Points on a hilly landscape, in no order, each with its height.
From any point a ball rolls to the lowest of the 2 points nearest to it. It stops when none of these is lower. Distance is the straight distance between rows; heights are no part of it.
J638 height 7.35: [  9  18  -8   1   7   2 -13   1   1 -22  16  21   0  10 -15  11 -21  12
  15  13 -17]
J962 height 6.48: [  0  -4  -7   6   5 -11 -17  10  -6   0   0 -26  10   4   9 -10  18   4
  15  24  12]
J110 height 2.97: [ -5  -7  15  22   3  -1 -14  -2   5  15  11  -5 -16  23   4  20  -4   9
  -9 -16   7]
J543 height 6.21: [ 30   0   4  13  -6   7  11   1  -6   0  -2  10  -2  -9 -20  13 -20  11
 -15 -22   4]
J310 height 7.77: [-13  -6  -3   6  10   6  14   0  -8 -10  26  27 -23  -2   2  10  -4   9
  -2  -9 -26]
J756 height 2.34: [ 14 -10  -1 -13  -2  -9  12  12  -7  15 -10  -9   8  -8   4 -22  26 -21
   0   2  10]
J868 height 5.46: [-28   0 -23  15   4   8  -3  -6   6  -9  13  -3 -12  -2  -5  17  -8  14
  25   5 -16]
J751 height 5.59: [-11  13  25 -27  -8   0  -8   7   5  16  -2   1  -2  22   8 -15  12  -8
 -11  -2   3]
J442 height 3.64: [ 25  11   0 -12  -3 -21  -5 -19 -15 -12 -19  27  20  -2 -10  -8 -19  -4
 -25   7  -9]
J541 height 1.94: [ -9 -17   7  12   4  -5   6  -4  12  15 -11   0  -2 -10  11   3  27 -26
   0 -15  11]
J209 height 0.81: [ 21   0  23 -13  -1  -7 -12   9  20  15  -6 -10  -5  13   1  -6 -14 -18
 -11  -8   7]
J695 height 1.67: [ -6  -4  17   2   8  -5   2   5  -2  15  18  10 -17   9   8   1  10 -11
 -12 -15  -4]
J932 height 5.90: [-28  12 -20  22   1  15   6 -17  10 -11   4  -6 -11 -26  -2  21 -16  13
  20  16 -18]
J814 height 4.44: [-12  -3  -8  22  -4   8  16 -17  -4  -5  -9   2 -13 -24  -1  23   0   3
 -10 -11   3]
J296 height 4.27: [  6   3 -19 -15  -7   7  21  -1 -27 -13  -1  -8  11 -30  -2 -13   3  12
   9  21  -9]
J303 height 3.27: [  6  -7  26 -22 -10   1  -9   9  31  22  -1 -10  -5  11  10 -13 -17 -16
  -3 -17   5]
J195 height 3.35: [-33  -3  -8   9   8   1  -5  -9   6  -9   2   0  -8   0  10   7  15   8
  13   5   0]
J223 height 3.69: [-29  -5   6   2  -5   9  13 -10  16  -3 -22   6   5  -9   9   5  28 -15
  -3  -5  13]
J872 height 2.67: [ 38   2   0  20   2  -7   6   6 -23 -20   8   7   9 -15 -10  11 -18  12
   2  10  -3]
J109 height 4.60: [-34  -1  -3  -6 -13  15  18 -18   5  -3 -21   3  -1 -15   3   8  14   0
 -12  -8   6]
J525 height 5.22: [-31  -2   8   0 -10   3 -13 -11  14  11 -15 -11   5  13   9   4  15   9
   1  -2  15]
J329 height 4.78: [ 31  13  14   1   5 -19 -24  -3   5  -4 -15  -6  10  16  -9   3 -21  -6
 -17  12   7]
J588 height 3.23: [ -7  -4  -4  -6  -2   6  17  -3 -13   3   1   8 -10 -10   3   0  13   2
 -13  -9  -1]
J281 height 2.52: [-19  -2  14  -6  -1   6  10  -2  -7   5  12  18 -15  10   4   2   5   3
 -16 -18  -7]
J972 height 2.55: [ 30  12   6 -10  -7  -6   1  -9  -5  -7 -19  18  17   3 -15  -3 -25  -3
 -23  -6   2]
J819 height 6.31: [ 13  10  -1 -17   7 -11  -8  16 -10 -11   0 -13  17  12   4 -23   2  -4
  12  31   3]
J183 height 6.12: [-15 -20  14 -14 -10  -1   7  -5  31  27  -8  -5   3   2  17 -13  11 -21
   3 -25   4]
J3 height 6.98: [ 18  -1  -4  10  -5   2   2   5 -11   4 -12 -18   8  -1 -12   3  -2  11
  -4  -5  17]
J118 height 2.46: [-38  -3  -1  12   5   6  11 -13   4 -13  -2   6  -9  -8  13  14  16  -1
   0  -3  -6]
J214 height 6.16: [ -2  -4  -7   4 -13  13   6  -7   8   8 -13 -13   7  -6 -10   4 -20  20
  -3 -25  20]
J9 height 0.33: [-10 -18  12  17   7 -11   3  -3   5  21   8   5 -16   0  14   5  21 -21
  -4 -20  -1]
J859 height 0.86: [ 36   3  10  -3   2  -7   1   4   1   0  -9  10   7   5 -10  -1 -19 -14
 -21  -9   3]
J769 height 6.29: [ -9   5 -27  16  -2  16   5 -14   0  -7   5 -13   2 -31 -10  16 -17  12
  29  23 -20]
J985 height 5.92: [ 24  21   3   5   4 -22 -29 -15  -6 -18 -10   6  17  13  -6  -2 -24   7
 -11  20   1]
J477 height 6.79: [ -3  30   7 -19 -11  12   0  -8 -12 -20  -1  16   3  -2  -8  -1 -15  22
 -13   7  -7]
J475 height 4.28: [-32   1  -1  16   4   1 -14 -13  13  -8 -11  -9   5   3  14  12  20   5
  10   9  15]
J435 height 5.41: [ -6  13   3 -27   1   9  11   3 -11 -13   9  25  -5   4   2 -14   4  -1
 -13   4 -13]
J794 height 3.37: [ 25   0 -12  22   0   2   6   3 -18 -16  20   3  -1 -27 -11  16 -22  20
  14  12 -17]
J610 height 5.23: [-30  -8  16  -9  -5  -2   3  -5   4  19  -1   7  -6   7  13  -6  27 -11
  -4 -12   1]
J237 height 6.65: [ -7  14 -21  -1 -10  18   6  -5  -2  -4  14  -2  -3 -16 -21  11 -22  20
  24  19 -32]
J483 height 4.20: [-12  -9 -21   3   9   4   3  -1  -5  -9  11   1  -4 -12   5   1  12   1
  19   9  -8]
J935 height 5.89: [ 16  -9   8   1  -3  10   8   4   7  11   0  11  -5   6  -7   5 -21   3
 -15 -31   8]
J503 height 4.89: [ 15   9  -8 -23   6   3  10   5 -18 -23   9  26   6  -7   1 -16  -2  -9
  -1  13 -16]
J76 height 3.95: [ -4  -3  26  -2  -4 -13 -22   9  16  23   3 -19 -11  17  13   0  14  -9
   2  -2   6]
J827 height 6.14: [-19  18  -1 -14  -8   8 -13   0  -6  -7  -1  -8   5  12   1  -5   6  25
   0  10   7]
J908 height 7.32: [ 22  -6  -1   3  -5 -11   3  13  -9   3 -18 -29  20   3  -9 -10   3   1
  -2  11  23]
J463 height 3.38: [-33   3 -11  11  -3  10  16 -16  -2 -13   3   5 -16 -21   6  12   0  14
  -2   2 -19]
J201 height 4.59: [-34  -6  12   0   3  -2   5 -12  15   3 -10   6   2  -1  17  -2  37 -16
   3   0   5]
J765 height 3.89: [  5   3 -11  20  -3   6  10  -7 -16  -9  11  -1 -10 -30  -8  14 -11  21
   3   3 -10]
J34 height 3.33: [ 17   9  15  19  10  -5 -28   6   4  -3  11  -2 -10  23   2  13 -14   9
 -10   3   5]
J418 height 7.47: [ 26   0  -9   2  16 -14 -15  17  -2 -13  14  -9  14  18  -3  -9 -10  -9
  26  30  -5]
J757 height 6.62: [ 21  -2  -1   5 -10   6   1   5   5   7 -14 -15   9   3 -14   2 -22  15
  -6 -18  19]
J542 height 5.61: [  8   7 -14 -24   8   2  -2  13 -12 -17  10   2  15   8  -5 -17  -1  -3
  23  27 -10]
J989 height 7.57: [ 27 -16   5   6   5  -7   7  12   2  18   0  -2  -7   0  -3  -3   1 -20
 -12 -21   6]
J2 height 3.48: [ 29  -1   6 -14   3  -9  18  15 -18  -1  -4   2  11  -4  -4 -22  11 -22
  -9   9   3]
J850 height 3.96: [-11   3 -10  25  -4  11  17 -18  -9  -4   5   3 -19 -31  -1  19  -9  15
  -8  -3 -15]
J587 height 3.21: [  5 -18  -6   8   4  -4  13   1  16  12 -23  -4   8 -17   7  -3  25 -29
   1 -13  19]
J933 height 7.88: [  8  -9  -6  14  12   0  10   6 -13  -8  26  20 -18  -6   5   7   3   2
  -3  -8 -17]
J472 height 1.47: [ 38   8   7  13   0 -11   0   3 -16 -16  -6   6  13  -1 -12   5 -18   1
 -12   6   5]
J830 height 6.97: [ 25   7   3  -6  17 -23 -15  10  -4 -14   6  -8  13  14   2 -16  -5 -19
   8  33  -3]
J659 height 4.25: [  4 -10 -11  18   0   2  12  -2   6  -1 -25 -12  10 -20   2   7  19 -16
   5  -3  25]
J964 height 3.34: [ 22  11  22  -4   4 -10 -26   5  11   5  -5 -13  -1  21  -3   1 -13 -11
 -14   5   8]
J760 height 4.64: [ -1   5  24 -38 -14   1  -6   9  24  18  -9  -4   4  14   5 -22  -7 -17
  -7 -12   5]
J482 height 1.83: [  0   0  11  16   4  -5 -25   6   3  11   7 -15 -10  19   5  10   3  10
  -3   0  12]
J152 height 6.86: [-27  13 -26 -12 -14  21  11  -6   1  -2   6  -2  -3 -12 -15   3 -11  15
  21  17 -34]
J533 height 5.45: [-10 -19   6  -2  -7  12  10  -5  15  19  -3   6  -4   7   2  -1 -13   2
  -9 -33   9]
J492 height 6.83: [  2 -25  -1   5   2  -3   2  -1  28  17 -11 -10   3  -8  13  -6  -3 -13
   0 -28  17]
J716 height 4.95: [ -8 -14  -6  11  -3   8  13 -11   3  10 -10   3  -6  -6  -4  13   0  -2
 -10 -27  12]
J515 height 4.88: [ 16  -3 -18 -15  -1   4  15   9 -23 -18   7  -8  21 -13  -6 -11  -6   1
  24  29 -10]
J597 height 5.15: [-25  -3  -4 -18 -21  17  17 -12   4   8 -19   2   3 -10  -5  -2   1  10
 -10 -20  10]
J74 height 4.49: [ 19  11   2  13  19 -11 -26  11   5 -12  19   2  -3  21   2   1 -12   2
   7  14  -6]
J508 height 2.71: [  0  -7  12 -11  -8  -7 -10   8  15  25  -8 -17   1  11   6  -8  13  -9
  -2  -7  12]
J384 height 6.94: [  9  -5  -2   0  -3 -12  -8   9  -8   6 -18 -31  13   3   1 -13  20  -1
   7  17  20]
J134 height 3.50: [  1 -13  -8   7   6  -7   4   4 -11   3  -2  -6   3 -11  10  -8  27 -12
   4   5   8]
J642 height 6.60: [ 17  28   2   6   0  -6 -22 -11  -8 -26   1  15  13   1 -11   7 -30  20
  -3  12  -7]
J208 height 7.29: [ 18 -22   7   3   1  -7   1  14  21  22  -1 -13  -2   1   3  -6  -8 -17
  -5 -27   9]
J123 height 6.50: [-13  20  -3 -12  -9  10   1  -2 -11 -12   8   3  -3   0  -4  -2  -9  25
  -2   7  -7]
J348 height 5.33: [  6  -4  -7  17  18  -9 -26  15   7   0  21 -11  -6  18   3   4   3   2
  22  13  -3]
J704 height 3.73: [  7  -4 -12 -12  -6   9  20   1 -25  -6  -4   4   2 -20  -4  -7  11   4
  -7   1  -2]
J505 height 4.26: [ 23   9   2 -21   5  -6  12   7 -21 -16  -4  16  13  -3   0 -23   3 -15
 -11  17  -3]
J390 height 7.60: [ -5   6 -10  -3   6   9   3   5  -2 -15  24  20 -11   6  -9   7 -12  10
   9   4 -24]
J274 height 5.91: [ -5  -9 -19  14  14  -8 -20   9   4  -1   9 -18   5  10   6  -1  13   5
  34  18   3]
J652 height 7.75: [ 24  -7   3  10  10  -3   9   9 -12   4  10  11 -12  -5  -2   3   5  -9
 -13 -11  -2]
J655 height 5.63: [-16   6  -9  -8 -21  16  14 -14   2   5 -24 -11   9 -15 -13   0  -9  18
  -4 -15  17]
J458 height 5.60: [-20 -12  24 -16  -9   1  11  -3  12  27   3   9  -8  11  11  -8  12 -19
  -6 -28  -6]
J158 height 0.75: [  6 -13   1 -16  -8  -3   7   9   6  20 -15  -9   8  -2   1 -17  12 -12
  -4 -12  13]
J289 height 3.09: [-10   5  10   0   4  -6 -20   8   5  10  10  -9  -7  19  12  -4  12   3
   0   4   5]
J108 height 4.18: [ -4 -11  -6  18   9  -6  -3   1  -6   3   5  -5  -8  -5  10   6  17  -4
   1  -4   7]
J622 height 5.74: [-35   8   8 -13 -11   7 -10  -8   0   6  -7  -6   3  18   8  -3  12  21
  -4   3   9]
J886 height 4.75: [-19 -13 -23   1  10   5   8   3   1   0  20  12 -15   2  -6  10   8  -9
  25   4 -27]
J931 height 7.03: [  9  23  -2   5   9  -7 -29  -9   6 -20  12  20   2  17  -5   6 -26  14
   2  13 -11]
J506 height 5.86: [-12  18  16 -33   0   4  -2   3  -4  -1   5  17  -1  16   8 -21   8  -8
 -13   6  -6]
J946 height 5.09: [-36  -9 -20   6   9   4  -2  -3  12  -3  14   6 -16  11 -10  16   3   2
  26   5 -22]

Two balls start at each pair of points below. Name the first point that both come to, or write -.
J933, J868: -
J827, J819: -
J477, J296: -
J237, J123: J195
J152, J515: -

Where does a ball stop that starts at each point below?
J543: J859
J908: J482
J310: J209
J830: J9
J418: J9
